A landscape with many valleys, sampled at points; each row gives a point and its height.
From any point a ball rolls to the lowest of the 2 points nearest to it. It stops when none of these is lower. Distance is the straight distance between rows; heights are no part of it.
q_330: [210 -71 115 -73 164 113 101 94 -113 363 -152 -242 252 148 -139 -145 -179 62 -134 -212 47 -154 159 61 -49 52 353 -179 -505 156 -189 -222 319 -168 36 227 236 -165 -72 -152 183 -79 -215 -184 118 305 68 -74 134 -93]  (h 53.2)
q_725: [-171 -159 174 -132 -19 -48 159 23 -92 -467 202 493 -279 -34 -236 81 67 -61 18 -207 20 -51 -93 162 204 -1 -508 64 635 58 300 217 -290 53 -159 -342 -81 -21 -366 235 -5 41 376 -130 -187 -296 114 -533 -133 369]  (h 58.9)
q_752: [-318 -20 52 -145 -121 340 125 -115 139 -217 -139 232 47 -197 -176 -54 -199 -233 -77 -257 62 120 -112 90 -231 -146 -260 290 -188 -267 109 72 227 -565 -35 -3 -133 129 213 -67 104 -68 -165 -261 316 -104 -7 624 -301 -316]  (h 43.3)
q_87: [-336 7 -77 -286 -17 402 203 -200 167 -233 -115 367 40 -160 -349 -11 -314 -140 -23 -394 35 -3 -282 239 -283 -249 -165 317 -205 -92 145 10 33 -361 21 99 -41 119 74 -167 82 -219 79 -110 142 -137 55 327 -340 -293]  (h 39.6)
q_439: [11 -95 223 -378 218 260 61 185 -235 73 -358 8 176 371 -443 105 -37 96 -446 -237 93 -371 348 343 -480 266 -25 306 -50 123 -232 -563 210 -97 91 358 568 138 -275 121 -76 -32 -182 -154 61 104 327 -233 118 -144]  (h 42.9)
q_421: [-27 -161 0 -405 115 181 189 16 -108 123 -372 133 -2 463 -474 224 109 63 -168 -44 -265 -111 -146 321 -335 -119 72 160 323 175 -66 -304 225 90 1 54 372 195 -425 -119 -206 -57 -320 -106 -182 265 51 -347 380 -285]  (h 62.6)
q_771: [76 37 227 178 -221 -241 -181 147 -212 -402 236 75 -113 -76 144 43 233 45 -80 87 62 -52 305 60 93 347 -418 129 499 -125 71 209 -271 162 -99 -331 1 63 19 342 -35 236 371 -48 -40 -306 14 -59 -98 374]  (h 35.5)
q_812: [-296 213 -445 159 112 57 -31 -41 179 197 84 -243 53 -318 53 -246 -293 -99 198 98 194 22 -198 -162 18 -210 486 -166 -520 -22 51 140 -20 69 129 408 41 -65 211 -186 101 -110 159 300 69 -42 4 198 -147 -117]  (h 28.4)
q_662: [-322 115 -571 156 51 -4 -1 -150 227 79 234 -72 -73 -412 78 -272 -272 -134 357 116 150 66 -384 -193 118 -281 231 -119 -318 107 270 124 -246 319 93 306 -107 -51 129 -147 -13 -93 247 369 -141 -90 -31 163 -252 -118]  (h 24.2)
q_345: [19 205 16 368 14 -196 -267 286 -57 -269 130 -187 -20 -235 249 -132 45 85 -9 72 255 -185 475 45 -86 422 -74 145 -23 -86 -49 39 -135 210 25 60 -10 -18 305 449 -58 201 384 214 185 -282 65 241 -227 300]  (h 84.2)
q_128: [293 119 -56 460 -185 -545 -404 134 -93 217 286 -427 51 16 680 4 300 163 189 543 -177 279 44 -435 487 138 95 -355 0 -71 -131 256 -213 195 -29 -191 -215 -26 358 188 -35 21 11 79 -57 89 -246 132 -23 143]  (h 76.0)
q_609: [160 -153 31 -326 76 117 135 -57 -2 260 -394 11 -24 501 -341 251 179 12 -22 27 -335 74 -207 87 -104 -229 281 -42 247 178 -114 -163 305 62 28 -30 151 95 -329 -235 -208 -146 -350 -136 -203 348 -44 -215 515 -338]  (h 64.9)
q_133: [-13 -145 169 -329 -127 99 -13 -90 -127 -92 -410 246 4 486 -349 374 261 22 -182 73 -299 1 -182 373 -308 -220 -35 316 672 38 6 -293 116 70 19 -201 254 316 -296 27 -332 10 -245 -160 -121 134 5 -87 403 -214]  (h 59.7)
q_54: [366 -41 125 23 -3 -252 -146 143 -245 38 -108 -87 -32 664 178 294 469 219 -32 349 -406 -81 170 78 45 200 62 18 695 107 -191 -86 53 354 25 -202 379 32 -299 137 -312 210 -107 -41 -261 91 -57 -382 417 165]  (h 18.5)
q_891: [-218 -100 -134 -230 227 198 161 -75 111 -249 38 397 -197 53 -380 -109 -100 -140 33 -231 102 -110 -226 382 -196 -58 -152 235 166 200 143 -5 -215 96 9 117 138 39 -273 74 -133 -121 264 115 -228 -231 254 -387 -153 52]  (h 41.7)
q_995: [-226 -42 -302 -178 322 153 135 53 165 -155 234 255 -137 -207 -281 -230 -221 -85 174 -449 192 -231 -98 223 -71 -14 -49 109 -139 316 172 20 -318 165 48 296 113 -214 -194 -80 26 -100 500 205 -188 -285 192 -388 -313 171]  (h 37.4)
q_299: [-352 137 -247 -136 146 290 81 -108 178 -105 -5 94 19 -289 -174 -118 -326 -175 116 -188 140 93 -256 73 -234 -267 127 96 -357 -25 134 -34 -1 -187 59 214 54 9 150 -263 59 -141 102 65 72 -149 66 352 -239 -279]  (h 35.9)
q_736: [-241 24 96 -264 -56 37 -139 -29 -15 -407 86 410 -163 158 -266 234 152 -79 -119 52 89 -189 -131 419 -453 79 -256 497 618 -31 99 -191 -393 215 -31 -78 97 258 -10 207 -239 51 282 127 -89 -293 213 -11 -45 -106]  (h 39.2)
q_78: [327 -92 312 256 -424 -193 -146 104 -181 -74 -131 -288 199 3 500 218 111 -24 -70 85 -169 138 114 -47 -21 348 -154 -30 -103 -321 -381 170 245 -215 -143 -405 -136 95 301 136 130 147 -179 -299 298 189 -61 465 25 91]  (h 65.1)
q_431: [41 -227 328 -392 79 322 289 40 -151 -72 -205 319 60 266 -543 154 -61 33 -408 -313 -79 -283 139 376 -393 170 -227 174 150 175 -63 -338 168 -259 25 108 440 70 -427 94 20 -62 -239 -230 -33 46 278 -405 144 10]  (h 38.6)
q_937: [200 -7 240 325 -526 -149 -281 45 -205 -49 -253 -348 212 27 529 318 99 -8 -92 345 -106 242 93 -162 -81 254 -168 1 -98 -567 -317 154 180 -324 -153 -388 -144 250 453 180 41 238 -139 -218 342 70 -148 850 2 -117]  (h 67.5)
q_991: [-155 -198 180 -242 -101 77 296 -124 44 -346 136 545 -213 -48 -281 97 -45 -180 -16 -246 -67 68 -268 171 25 -202 -463 179 489 110 279 164 -149 -126 -43 -379 -111 86 -359 -27 -106 -97 172 -156 -180 -219 46 -347 -45 201]  (h 61.9)
q_242: [89 -56 159 -66 173 124 244 -133 245 289 51 -194 191 -148 61 -296 -323 1 83 -185 104 230 -14 -339 130 -120 218 -380 -664 33 -143 117 323 -670 15 162 -250 -437 124 -408 424 -100 -225 -126 148 316 -116 -12 -188 -36]  (h 54.5)
q_106: [-153 257 43 274 -386 -3 -309 -45 -71 0 -234 -384 194 -82 419 233 146 -53 -43 429 51 178 -103 -312 -87 -28 32 84 -121 -553 -125 133 129 -167 -84 -129 -181 284 511 61 -19 213 -113 10 274 -59 -91 805 -34 -289]  (h 70.1)
q_325: [285 -282 449 -243 90 181 66 142 -283 228 -347 -102 186 406 -277 119 43 198 -370 -158 12 -344 463 279 -261 435 -32 26 -227 36 -379 -565 384 -136 -95 272 606 48 -234 32 44 12 -374 -206 125 293 292 -180 255 30]  (h 46.6)
q_623: [116 -208 -24 -78 -119 -114 211 -263 178 59 228 251 -109 -209 108 53 145 -84 124 -87 -119 482 -344 -303 281 -253 -326 -263 284 -77 90 336 -7 -167 -21 -544 -511 -83 -100 -233 95 -154 -139 -68 -101 9 -240 -142 -33 -8]  (h 59.6)
q_881: [-383 13 -288 -157 -43 21 -255 -107 104 -316 105 291 -154 66 -232 116 176 32 165 258 64 -102 -392 355 -257 -135 20 369 461 37 201 -260 -488 531 79 92 77 152 47 128 -392 24 380 399 -282 -217 61 60 -75 -230]  (h 46.5)
q_616: [-107 55 268 -213 -86 14 -153 31 -186 -457 32 306 -133 298 -144 289 272 2 -159 201 -45 -188 17 320 -296 87 -427 360 859 -27 142 -72 -301 69 -18 -177 238 188 -153 367 -144 122 184 -22 -110 -259 118 -226 153 115]  (h 34.7)
q_151: [18 -115 169 -272 32 260 323 -237 -30 117 -131 187 61 -14 -329 8 -248 -117 -135 -428 -53 119 -127 16 3 -123 -88 -7 -318 -49 -11 -49 325 -505 -46 -73 -1 -9 -97 -338 188 -74 -414 -302 113 206 -30 155 11 -310]  (h 50.8)
q_643: [-160 -30 245 -122 -389 240 63 -235 37 -203 -134 272 -21 -48 -48 253 56 -235 -152 -58 -160 243 -299 107 -163 -235 -418 260 202 -323 111 139 93 -385 -78 -383 -237 250 142 -50 -10 -21 -235 -361 250 -96 -184 488 9 -362]  (h 50.3)
q_252: [-202 232 -131 136 -85 -1 -300 69 -46 145 -63 -285 119 72 199 86 35 -13 11 421 35 9 -124 -19 -132 -99 287 119 -80 -185 -107 -44 -55 202 80 124 34 226 361 38 -114 46 -2 291 131 -101 -48 408 148 -227]  (h 30.9)
q_461: [-65 141 223 -22 -262 -100 -241 67 -220 -554 218 180 -198 190 -22 267 338 100 -85 158 39 -37 146 263 -124 253 -503 321 749 -208 137 30 -451 219 -93 -310 -3 224 23 421 -208 173 426 30 -146 -333 55 77 -81 299]  (h 39.4)
q_919: [267 48 61 339 -88 -420 -324 234 -164 -98 265 -241 -115 -62 526 4 227 282 92 191 -32 -2 451 -134 397 340 -110 -116 256 74 -47 192 -233 351 -12 -168 -72 -108 -2 350 -65 141 199 31 -109 -69 39 -121 29 437]  (h 22.6)
q_196: [-8 44 -407 52 123 -170 -90 61 45 115 121 -164 -38 7 106 -135 70 48 148 211 -48 -56 -46 15 299 -131 339 -158 11 266 72 -4 -154 469 89 174 2 -153 -113 -26 -144 -50 80 354 -304 33 -32 -349 140 105]  (h 14.5)
q_703: [-155 65 -129 -160 130 196 150 -29 55 -20 -33 178 -3 -12 -233 -128 -193 -76 43 -186 75 -111 -46 190 -138 -2 39 185 -38 183 59 -68 -37 -11 37 128 34 81 -104 -19 -76 -65 169 23 -95 -115 127 -99 -87 -18]  (h 45.4)
q_661: [-262 83 -131 -341 180 395 76 -93 64 150 -317 42 205 101 -286 -72 -357 -87 -131 -240 75 43 -185 188 -249 -112 227 119 -558 -115 -11 -240 127 -298 128 396 256 116 113 -370 98 -119 -216 -87 207 148 131 401 -74 -529]  (h 45.9)
q_91: [37 26 -4 161 175 52 197 29 74 -85 163 27 37 -362 -154 -239 -261 -75 17 -394 200 -150 272 -142 13 88 -162 -43 -387 100 94 136 -1 -225 -17 0 -141 -185 11 34 221 -20 224 -11 176 -164 72 -66 -281 364]  (h 28.9)
q_755: [168 69 23 81 -105 -225 -315 95 -178 65 -41 -150 -13 485 204 410 443 160 -35 398 -289 42 44 33 4 8 27 143 582 -30 -130 -165 5 418 62 -214 115 189 -66 195 -360 57 4 76 -127 34 -161 48 372 82]  (h 24.5)
q_88: [257 -67 91 132 180 -148 53 212 -80 56 39 -24 -60 222 93 -23 207 108 -85 88 -140 -204 281 79 172 255 30 -186 254 216 -101 21 -68 298 -10 110 219 -196 -346 141 -99 174 -9 5 -182 -32 75 -693 116 363]  (h 3.1)
q_617: [-55 -134 -14 2 -32 -58 338 -96 330 -93 305 354 -167 -552 0 -212 -117 -204 207 -257 -4 334 -196 -284 347 -252 -399 -219 -25 20 252 397 -144 -257 -176 -342 -516 -147 -14 -87 188 -26 164 -76 -102 -124 -135 -96 -362 104]  (h 54.3)
q_63: [-228 -54 -224 -10 48 -80 186 -69 251 -145 387 285 -231 -453 25 -202 -113 -97 331 -158 75 231 -196 -185 356 -211 -290 -163 2 74 322 273 -232 145 5 -236 -419 -72 -33 -87 103 -68 336 164 -230 -208 -104 -153 -304 166]  (h 51.9)
q_801: [65 -50 87 -143 389 188 229 -130 115 310 -99 -16 133 -89 -297 -319 -459 -9 -55 -409 104 190 30 -167 51 -60 233 -279 -797 19 -27 -83 300 -553 67 305 21 -254 -26 -432 406 -76 -269 -173 199 271 -109 24 -69 -64]  (h 51.8)
q_622: [296 -218 385 162 -349 -25 81 1 -67 -86 -155 -91 160 -112 241 186 6 -106 -164 -74 -86 166 178 -103 20 265 -278 -49 -273 -374 -209 137 320 -518 -147 -415 -126 -14 311 70 199 139 -323 -376 344 174 -152 495 -112 4]  (h 62.8)
q_627: [70 40 142 316 -266 -283 -121 89 -81 -241 254 53 -162 -242 264 80 164 29 18 -24 69 12 182 -101 240 225 -382 23 218 -163 124 236 -196 71 -86 -334 -299 54 158 215 15 89 281 -9 29 -251 -39 148 -236 353]  (h 39.5)
q_765: [-332 171 -226 72 -45 208 10 -163 157 84 -43 -113 6 -238 103 -143 -249 -268 173 115 106 306 -381 -341 30 -386 197 -179 -343 -227 135 131 148 -229 46 151 -179 105 315 -383 83 16 -196 56 51 64 -50 453 -125 -388]  (h 58.8)
q_683: [-292 314 -346 396 -152 -159 -406 -8 61 -31 201 -299 -55 -284 321 -48 110 -18 292 500 113 30 -99 -305 151 -111 137 -105 -54 -191 102 75 -228 383 82 59 -139 179 407 133 -3 64 244 361 91 -139 -111 462 -86 12]  (h 53.8)
q_198: [125 144 -169 287 -211 -364 -322 -84 -3 156 220 -234 -113 65 406 62 330 87 214 468 -180 205 4 -315 394 -89 65 -206 245 -18 28 102 -235 375 -64 -113 -220 116 173 39 -133 -36 114 201 -105 -45 -261 74 121 78]  (h 77.9)
q_718: [108 95 -15 386 -311 -321 -299 45 -51 125 139 -359 20 -125 515 71 155 25 132 440 -110 281 -23 -487 268 -38 -7 -258 -130 -291 -147 245 40 99 -60 -213 -269 85 403 113 106 26 -81 12 57 71 -182 495 -67 5]  (h 74.0)
q_12: [-298 208 -265 112 -142 -26 -50 -179 97 1 119 -57 -73 -192 189 -68 62 -155 213 365 -60 271 -383 -292 120 -414 100 -124 -46 -229 85 135 -95 65 43 -68 -192 121 242 -153 19 -69 -68 139 -2 -122 -134 366 -87 -176]  (h 61.1)
q_167: [-334 198 -399 42 157 282 -63 -15 113 26 15 -55 47 -285 -34 -273 -343 -135 175 -34 348 -96 -139 8 -237 -176 301 134 -483 -20 109 -57 -28 60 94 444 175 14 273 -105 2 -54 247 332 104 -115 123 340 -253 -147]  (h 32.4)
q_189: [308 91 14 494 -31 -409 -320 324 -242 87 156 -360 35 -65 570 -83 194 261 66 225 101 -150 464 -195 328 397 190 -181 -86 51 -171 169 -101 356 -52 39 -27 -181 192 276 54 162 134 108 -23 -27 0 -63 30 387]  (h 16.3)
q_711: [283 -142 117 1 255 25 159 41 80 404 65 -172 151 -27 -32 -252 -211 112 -46 -215 -6 -41 149 -149 155 32 339 -314 -500 200 -215 -47 157 -232 23 232 37 -286 -180 -211 209 -112 -190 -111 30 349 -12 -363 46 142]  (h 55.9)
q_147: [-103 -116 143 -349 -159 156 188 -206 2 -222 -42 455 -112 35 -336 250 47 -112 -57 -201 -124 130 -298 247 -93 -247 -222 221 390 0 125 61 27 -214 -103 -286 -117 146 -302 -57 -92 -129 -121 -202 -79 -98 11 -7 44 -227]  (h 64.8)
q_195: [-246 112 -243 -305 34 291 -117 55 17 197 -294 -71 124 228 -184 48 -89 -25 -125 156 150 -12 -226 186 -354 -88 420 270 -146 -17 -50 -358 38 161 100 456 266 204 161 -144 -116 -55 -106 207 91 102 75 306 220 -488]  (h 38.4)
q_717: [-8 -54 213 -76 -275 210 186 -242 73 -141 -133 232 56 -193 -209 107 -208 -165 -159 -284 -22 133 -65 -29 -92 -86 -364 138 -96 -225 46 189 242 -646 -97 -254 -234 66 74 -119 229 -19 -278 -425 381 -16 -149 482 -159 -280]  (h 46.7)
q_529: [-88 -103 310 -200 -307 108 39 -125 -79 -223 -236 141 35 71 -140 320 125 -49 -306 -101 -106 55 -1 169 -325 48 -402 341 223 -243 -26 -62 182 -345 -79 -342 8 296 46 131 29 13 -233 -407 330 -1 -53 470 63 -263]  (h 53.6)
q_384: [247 -48 172 66 150 -195 45 249 -193 -4 49 38 -13 588 10 72 295 201 -14 195 -255 -184 266 119 90 190 -13 -60 600 199 -72 -60 -42 400 39 -101 348 -100 -427 133 -143 190 -39 -7 -377 -7 88 -698 331 328]  (h 11.3)
q_49: [-17 -130 83 -491 151 317 161 -178 -53 232 -388 141 94 382 -435 121 -154 21 -265 -240 -140 11 -124 177 -126 -156 204 47 -188 58 -40 -316 308 -194 63 156 192 112 -216 -305 11 -164 -527 -222 45 390 21 34 240 -483]  (h 24.7)
q_289: [-238 274 -310 224 -33 -39 -312 21 87 -137 223 -105 -103 -256 80 -110 37 -58 175 342 171 -80 -75 -47 42 -142 193 131 8 -84 116 -25 -340 503 64 146 -42 122 287 114 -160 56 271 448 -128 -299 -55 304 -134 -63]  (h 51.2)
q_608: [407 -265 318 -240 207 172 67 52 -194 426 -254 -138 178 350 -188 -22 2 208 -259 -177 -103 -199 314 108 -106 297 150 -201 -361 103 -355 -405 378 -231 -42 247 305 -101 -217 -194 135 -23 -443 -300 -5 515 162 -218 278 -35]  (h 49.9)
q_517: [244 -39 -74 221 304 -165 128 139 104 327 168 -302 59 -143 180 -285 -173 98 84 -166 127 -92 211 -250 245 152 335 -348 -508 272 -90 24 86 -76 -23 205 -122 -365 -49 -104 194 -99 77 60 18 244 -29 -393 -102 262]  (h 58.3)
q_976: [116 68 34 379 253 -99 142 147 133 25 136 -128 39 -538 139 -394 -294 -40 103 -326 302 -136 470 -261 160 246 -111 -150 -514 25 0 182 34 -245 -7 17 -201 -346 154 72 357 9 327 17 201 -70 45 -68 -428 470]  (h 24.1)
q_418: [5 234 -238 261 59 -274 -428 188 -155 -58 204 -222 -120 119 223 -25 252 135 113 361 59 -255 217 32 127 204 142 -44 334 74 43 -106 -295 609 97 91 58 -72 -13 328 -281 202 250 359 -161 -192 -83 -278 112 193]  (h 80.9)
q_649: [185 -114 333 109 -143 -11 135 -54 84 74 -110 -116 175 -271 190 -85 -188 -66 -23 -144 -2 161 157 -266 61 115 -112 -144 -339 -157 -152 167 301 -560 -54 -152 -204 -70 195 -107 308 21 -216 -298 332 255 -137 368 -86 -105]  (h 60.2)
q_18: [-66 43 -183 149 -125 -175 -22 -229 181 164 187 106 -180 -120 243 6 136 -105 278 325 -154 435 -398 -432 356 -412 10 -255 162 -74 197 181 -131 126 -44 -339 -356 45 85 -184 -12 -142 -68 178 -198 12 -371 120 2 -65]  (h 63.3)
q_317: [508 -213 233 166 204 -177 6 372 -165 143 -34 -218 104 265 220 25 239 265 -33 88 -60 -361 392 0 98 435 213 -261 -17 294 -338 -66 50 160 -77 195 344 -275 -286 129 24 117 -128 -95 -124 180 141 -629 223 435]  (h 11.9)
q_971: [-56 -110 151 57 69 -71 106 233 -22 -464 238 336 -206 -224 -60 -153 31 11 60 -190 120 -176 281 93 112 231 -529 -30 330 21 310 284 -291 -6 -75 -173 -59 -116 -173 260 70 95 492 -96 -93 -380 175 -553 -244 485]  (h 55.3)
q_155: [-74 68 24 -121 -233 54 53 -251 21 50 -145 41 9 171 -43 319 159 -87 48 186 -324 266 -388 -82 -19 -378 -12 70 339 -146 55 -24 72 65 40 -246 -153 198 31 -125 -161 -104 -244 -69 -99 108 -248 278 286 -280]  (h 67.1)
q_209: [-40 245 -172 371 10 -175 -367 131 -122 93 -18 -431 106 -97 407 -91 73 -3 -43 442 246 -51 204 -63 -198 95 286 67 -223 -274 -121 -23 5 258 -15 222 23 137 445 185 -43 120 102 257 233 -118 24 446 -77 -65]  (h 25.7)
q_602: [259 -23 -138 155 28 -305 -124 101 -46 282 78 -239 1 155 232 56 167 130 104 198 -145 63 -12 -146 298 -26 287 -241 65 204 -100 70 -15 353 31 95 -84 -146 -52 -10 -145 -82 -102 134 -147 173 -111 -271 204 7]  (h 15.2)
q_305: [30 -58 165 -203 97 220 237 -125 30 -46 -112 102 93 -136 -334 -104 -180 -99 -170 -433 26 -91 79 119 -133 -19 -102 52 -212 59 -25 -34 257 -399 60 25 -53 -90 -108 -147 208 -53 -146 -189 209 97 55 12 -86 6]  (h 53.7)
q_383: [196 -280 362 -273 -53 143 238 -38 -78 -107 -148 228 -15 294 -316 118 145 -4 -257 -180 -161 -91 -9 192 -145 33 -306 45 397 104 -52 -69 193 -235 -82 -196 210 37 -423 37 -35 -37 -193 -277 -114 57 186 -457 178 130]  (h 33.1)
q_778: [-241 145 -387 -47 13 126 -182 15 75 201 -102 -135 92 71 8 11 -39 -103 109 255 138 -13 -319 33 -155 -254 360 128 -128 -41 93 -224 -50 314 112 298 123 130 188 -83 -171 5 4 283 -5 25 -28 243 87 -296]  (h 34.8)
q_157: [244 132 34 391 135 -278 -225 337 -165 69 42 -399 96 -155 325 -179 75 182 -64 112 112 -357 474 -7 44 434 265 -79 -288 145 -253 25 2 231 -24 208 141 -223 116 336 65 100 185 189 163 -13 86 -137 -27 351]  (h 8.1)
q_897: [-19 156 -326 287 -54 -390 -487 -23 -88 46 245 -201 -246 130 287 65 390 156 255 440 -105 54 109 -161 316 -91 177 -118 361 48 67 -107 -411 627 111 -37 -14 36 81 168 -266 95 184 379 -214 -147 -223 -70 173 78]  (h 79.4)
q_270: [123 250 -142 361 63 -168 -362 350 -176 164 -130 -507 263 -98 381 -204 -67 94 -65 236 274 -300 455 -12 -48 297 363 51 -465 -94 -291 -96 67 145 -12 326 183 -119 389 343 68 108 184 240 302 -7 73 175 -103 128]  (h 17.5)
q_886: [-89 -42 219 -392 -183 177 13 -141 -78 -88 -327 258 22 327 -222 362 180 -29 -318 17 -145 -14 -151 285 -399 -31 -255 440 447 -144 -17 -205 143 -42 -111 -181 75 352 -81 88 -183 3 -288 -137 104 -7 -21 207 230 -308]  (h 56.7)
q_950: [360 -145 136 -22 -11 -205 97 31 -29 313 -26 -241 49 234 96 71 129 104 -6 129 -177 82 -107 -34 170 -33 242 -212 29 173 -193 -47 172 108 25 -86 -27 -78 -164 -104 -43 -63 -281 -99 -111 379 -82 -325 312 -9]  (h 14.1)
q_478: [177 -135 171 45 -64 40 174 -156 58 245 -54 -226 124 -75 257 -125 -234 -24 38 -21 -18 304 -100 -362 213 -28 104 -377 -450 -240 -134 198 349 -632 -105 -33 -261 -105 199 -290 335 5 -398 -216 229 381 -154 229 -25 -216]  (h 57.6)
q_636: [97 -50 -93 60 461 -37 190 103 169 212 219 -101 166 -300 -21 -429 -293 90 74 -522 207 -179 263 -235 175 139 178 -299 -603 344 3 14 -2 -117 101 236 -99 -482 -115 -63 276 -123 207 100 -2 13 56 -483 -217 397]  (h 60.7)
q_542: [-184 117 -9 -134 -97 229 89 -196 90 28 -205 -161 14 29 32 72 -200 -185 -51 45 -92 279 -300 -164 -41 -294 164 -52 -299 -294 61 63 267 -349 -29 128 -101 71 249 -311 100 -2 -395 -196 234 151 -57 509 79 -527]  (h 56.3)
q_548: [-295 256 -363 29 -130 -59 -306 -82 81 -43 234 14 -156 36 -59 111 155 53 214 390 78 -70 -200 150 -151 -197 155 253 224 -79 99 -164 -402 575 127 161 24 169 167 100 -357 28 293 435 -194 -235 -123 251 -3 -167]  (h 49.0)
q_70: [-171 21 5 70 283 106 95 198 95 -384 146 169 -86 -255 -236 -290 -201 18 0 -467 283 -465 389 270 -230 293 -200 203 -119 246 101 -4 -209 15 66 236 206 -207 -54 253 68 66 619 19 -33 -332 378 -447 -401 441]  (h 55.7)
q_26: [-114 190 -40 414 -422 -134 -279 35 16 -118 99 -221 27 -178 460 159 131 -13 97 347 20 232 -38 -313 54 31 -212 5 1 -474 -110 214 4 -76 -130 -188 -271 207 532 158 -43 210 -21 18 226 -168 -92 779 -142 -18]  (h 72.0)
q_126: [161 -128 85 -328 34 106 223 -226 55 300 -335 -75 82 294 -206 102 -41 23 -29 -86 -235 153 -255 53 60 -227 318 -192 -173 101 -85 -40 329 -158 -12 91 -4 39 -181 -286 -3 -167 -522 -195 3 430 -148 -22 386 -401]  (h 18.9)
q_41: [-209 252 -243 -67 212 259 -101 104 15 227 -356 -270 238 54 -75 -106 -336 -45 -125 42 255 -6 -86 72 -278 -59 472 75 -507 -186 -34 -303 157 -99 95 589 257 71 278 -189 99 -70 -134 192 233 121 67 359 4 -440]  (h 42.2)
q_255: [171 31 55 404 9 -354 -216 236 -144 -288 331 -16 -184 -248 365 -238 93 141 32 44 136 -200 564 -64 249 507 -271 -132 172 85 91 232 -274 285 11 -108 -49 -275 43 371 -4 247 384 49 10 -258 147 -310 -194 523]  (h 28.8)
q_827: [-107 116 -587 91 114 -16 27 -30 207 138 162 -58 -92 -89 118 -236 -82 -20 305 104 48 73 -333 -42 216 -257 459 -148 -238 219 160 -51 -180 473 62 273 23 -106 0 -162 -99 -184 114 397 -288 -7 -59 -115 -27 -84]  (h 19.7)
q_33: [-122 16 -162 -262 365 391 225 -140 82 160 -130 70 146 11 -386 -242 -508 -31 38 -419 133 65 -148 45 -124 -134 287 -134 -720 80 -15 -173 176 -380 214 410 142 -170 -23 -434 252 -209 -103 -47 70 145 38 112 -146 -269]  (h 49.1)
q_206: [197 80 9 419 170 -228 -45 261 -17 40 92 -191 40 -319 227 -296 -131 134 31 -164 260 -349 586 -135 111 428 8 -166 -393 132 -48 135 -41 66 25 183 43 -237 136 301 155 81 380 116 139 -178 168 -257 -231 482]  (h 16.7)
q_988: [7 -86 2 -330 -144 170 170 -202 35 36 -168 216 -83 204 -216 219 55 -99 4 -92 -225 209 -319 91 -45 -367 7 47 216 33 79 6 124 -146 -18 -219 -97 110 -236 -246 -79 -200 -292 -155 -90 61 -112 23 219 -295]  (h 67.0)
q_310: [-119 -28 51 -310 55 360 225 -339 164 109 -216 108 -4 -23 -226 31 -269 -107 -53 -214 -20 284 -404 -90 55 -349 39 -133 -316 -84 44 104 284 -527 13 -30 -225 -21 -14 -519 208 -103 -550 -248 179 227 -79 325 -9 -522]  (h 53.5)
q_906: [446 -290 336 -141 -59 -92 281 114 -154 -82 -114 243 -11 322 -53 229 261 112 -97 0 -289 1 159 41 97 182 -309 -136 491 107 -34 58 89 -133 -64 -299 181 -43 -524 56 5 120 -174 -316 -263 135 80 -596 254 332]  (h 27.1)
q_234: [-71 15 -229 -5 -236 -62 30 -321 143 125 27 5 -79 64 164 264 275 -54 96 371 -404 507 -495 -404 215 -471 10 -115 315 -150 148 35 -12 16 -8 -257 -235 182 68 -244 -137 -109 -236 -30 -123 123 -347 243 237 -337]  (h 65.3)
q_774: [40 -52 -256 126 390 -106 135 164 149 128 206 42 -36 -209 -18 -420 -184 98 18 -250 192 -224 254 -29 291 156 175 -195 -260 391 124 -74 -171 251 103 313 50 -380 -181 -25 93 -13 268 265 -161 -70 115 -681 -109 411]  (h 63.2)
q_220: [466 -334 348 -25 6 -113 207 102 -71 171 -105 -68 86 250 -21 109 204 129 -140 -64 -160 -55 135 38 75 112 -35 -108 88 213 -241 -39 255 -108 -73 -117 125 -79 -370 -30 14 61 -354 -226 -129 334 59 -507 321 145]  (h 20.5)
q_388: [-337 27 -110 -365 -132 141 -24 -257 118 -215 0 394 -135 162 -299 195 27 -70 19 -16 -64 -60 -365 379 -360 -215 -55 389 473 96 129 -177 -254 181 29 -45 26 209 -85 5 -302 -88 156 127 -253 -178 89 90 -4 -292]  (h 43.1)
q_79: [-248 18 -147 -16 212 168 201 37 239 -196 239 192 -18 -456 -162 -324 -243 -127 87 -383 301 -204 68 87 -20 -4 -135 95 -212 122 166 87 -139 -108 50 130 -80 -133 -48 8 102 -75 453 151 36 -241 178 -90 -388 227]  (h 33.3)
q_259: [-28 221 -72 171 90 -169 -440 245 -205 -181 124 -155 -36 -19 149 -3 141 133 -44 264 251 -294 363 152 -152 366 -4 224 280 9 3 13 -322 471 19 137 114 17 147 452 -192 255 321 253 13 -276 107 38 -37 326]  (h 82.6)
q_331: [-63 -74 117 29 137 -26 173 138 -75 -311 103 185 -127 -144 -166 -109 -76 39 -21 -253 143 -246 270 113 -68 190 -250 56 158 112 135 43 -193 78 23 -19 122 -82 -159 205 9 87 292 -33 -51 -225 189 -402 -176 395]  (h 52.2)
q_758: [-8 20 17 -87 237 123 128 56 13 -24 -15 99 28 22 -244 -131 -116 29 -19 -244 148 -320 189 227 -172 118 -6 127 -80 299 5 -200 2 23 29 261 234 -140 -233 64 43 -15 136 0 -45 -106 233 -415 13 287]  (h 48.7)
q_657: [-108 -5 -166 54 53 -41 148 -81 160 4 234 96 -110 -253 -22 -136 -101 -88 139 -40 70 100 -131 -29 181 -191 -13 -128 44 145 250 168 -119 175 23 -51 -282 -20 -141 -88 10 -121 116 154 -170 -83 -48 -180 -49 89]  (h 49.3)
q_650: [41 79 134 -55 -218 -68 -179 -41 -179 -158 -74 34 -139 338 37 321 279 79 -126 181 -141 -98 -43 206 -159 60 -163 303 627 -75 -33 -105 -131 209 46 -224 99 189 -59 226 -223 138 56 24 -25 -140 -27 14 212 96]  (h 29.5)
q_469: [349 -268 237 -138 1 -53 115 -95 -125 523 -269 -214 129 372 4 143 89 171 -26 72 -293 89 -44 -36 109 -24 357 -281 -113 138 -241 -106 344 -91 -91 -24 81 -94 -167 -244 65 -76 -500 -283 -121 557 -98 -185 360 -215]  (h 12.0)
q_665: [-92 -279 29 -156 -80 -80 397 -272 243 -61 245 443 -148 -269 -198 8 -69 -197 125 -294 -68 323 -287 -174 290 -268 -411 -96 217 69 217 380 -37 -279 -110 -497 -530 -114 -201 -166 79 -147 90 -191 -82 -56 -172 -247 -163 7]  (h 56.9)

Where does a ball stop that starts at each point below?
q_717: q_196
q_26: q_157
q_234: q_151
q_517: q_469
q_63: q_157
q_242: q_157

Two balls start at each pair of points below. Name the first point that both come to, or write none.
q_155 and q_643: none
q_421 and q_305: none
q_259 and q_758: q_157
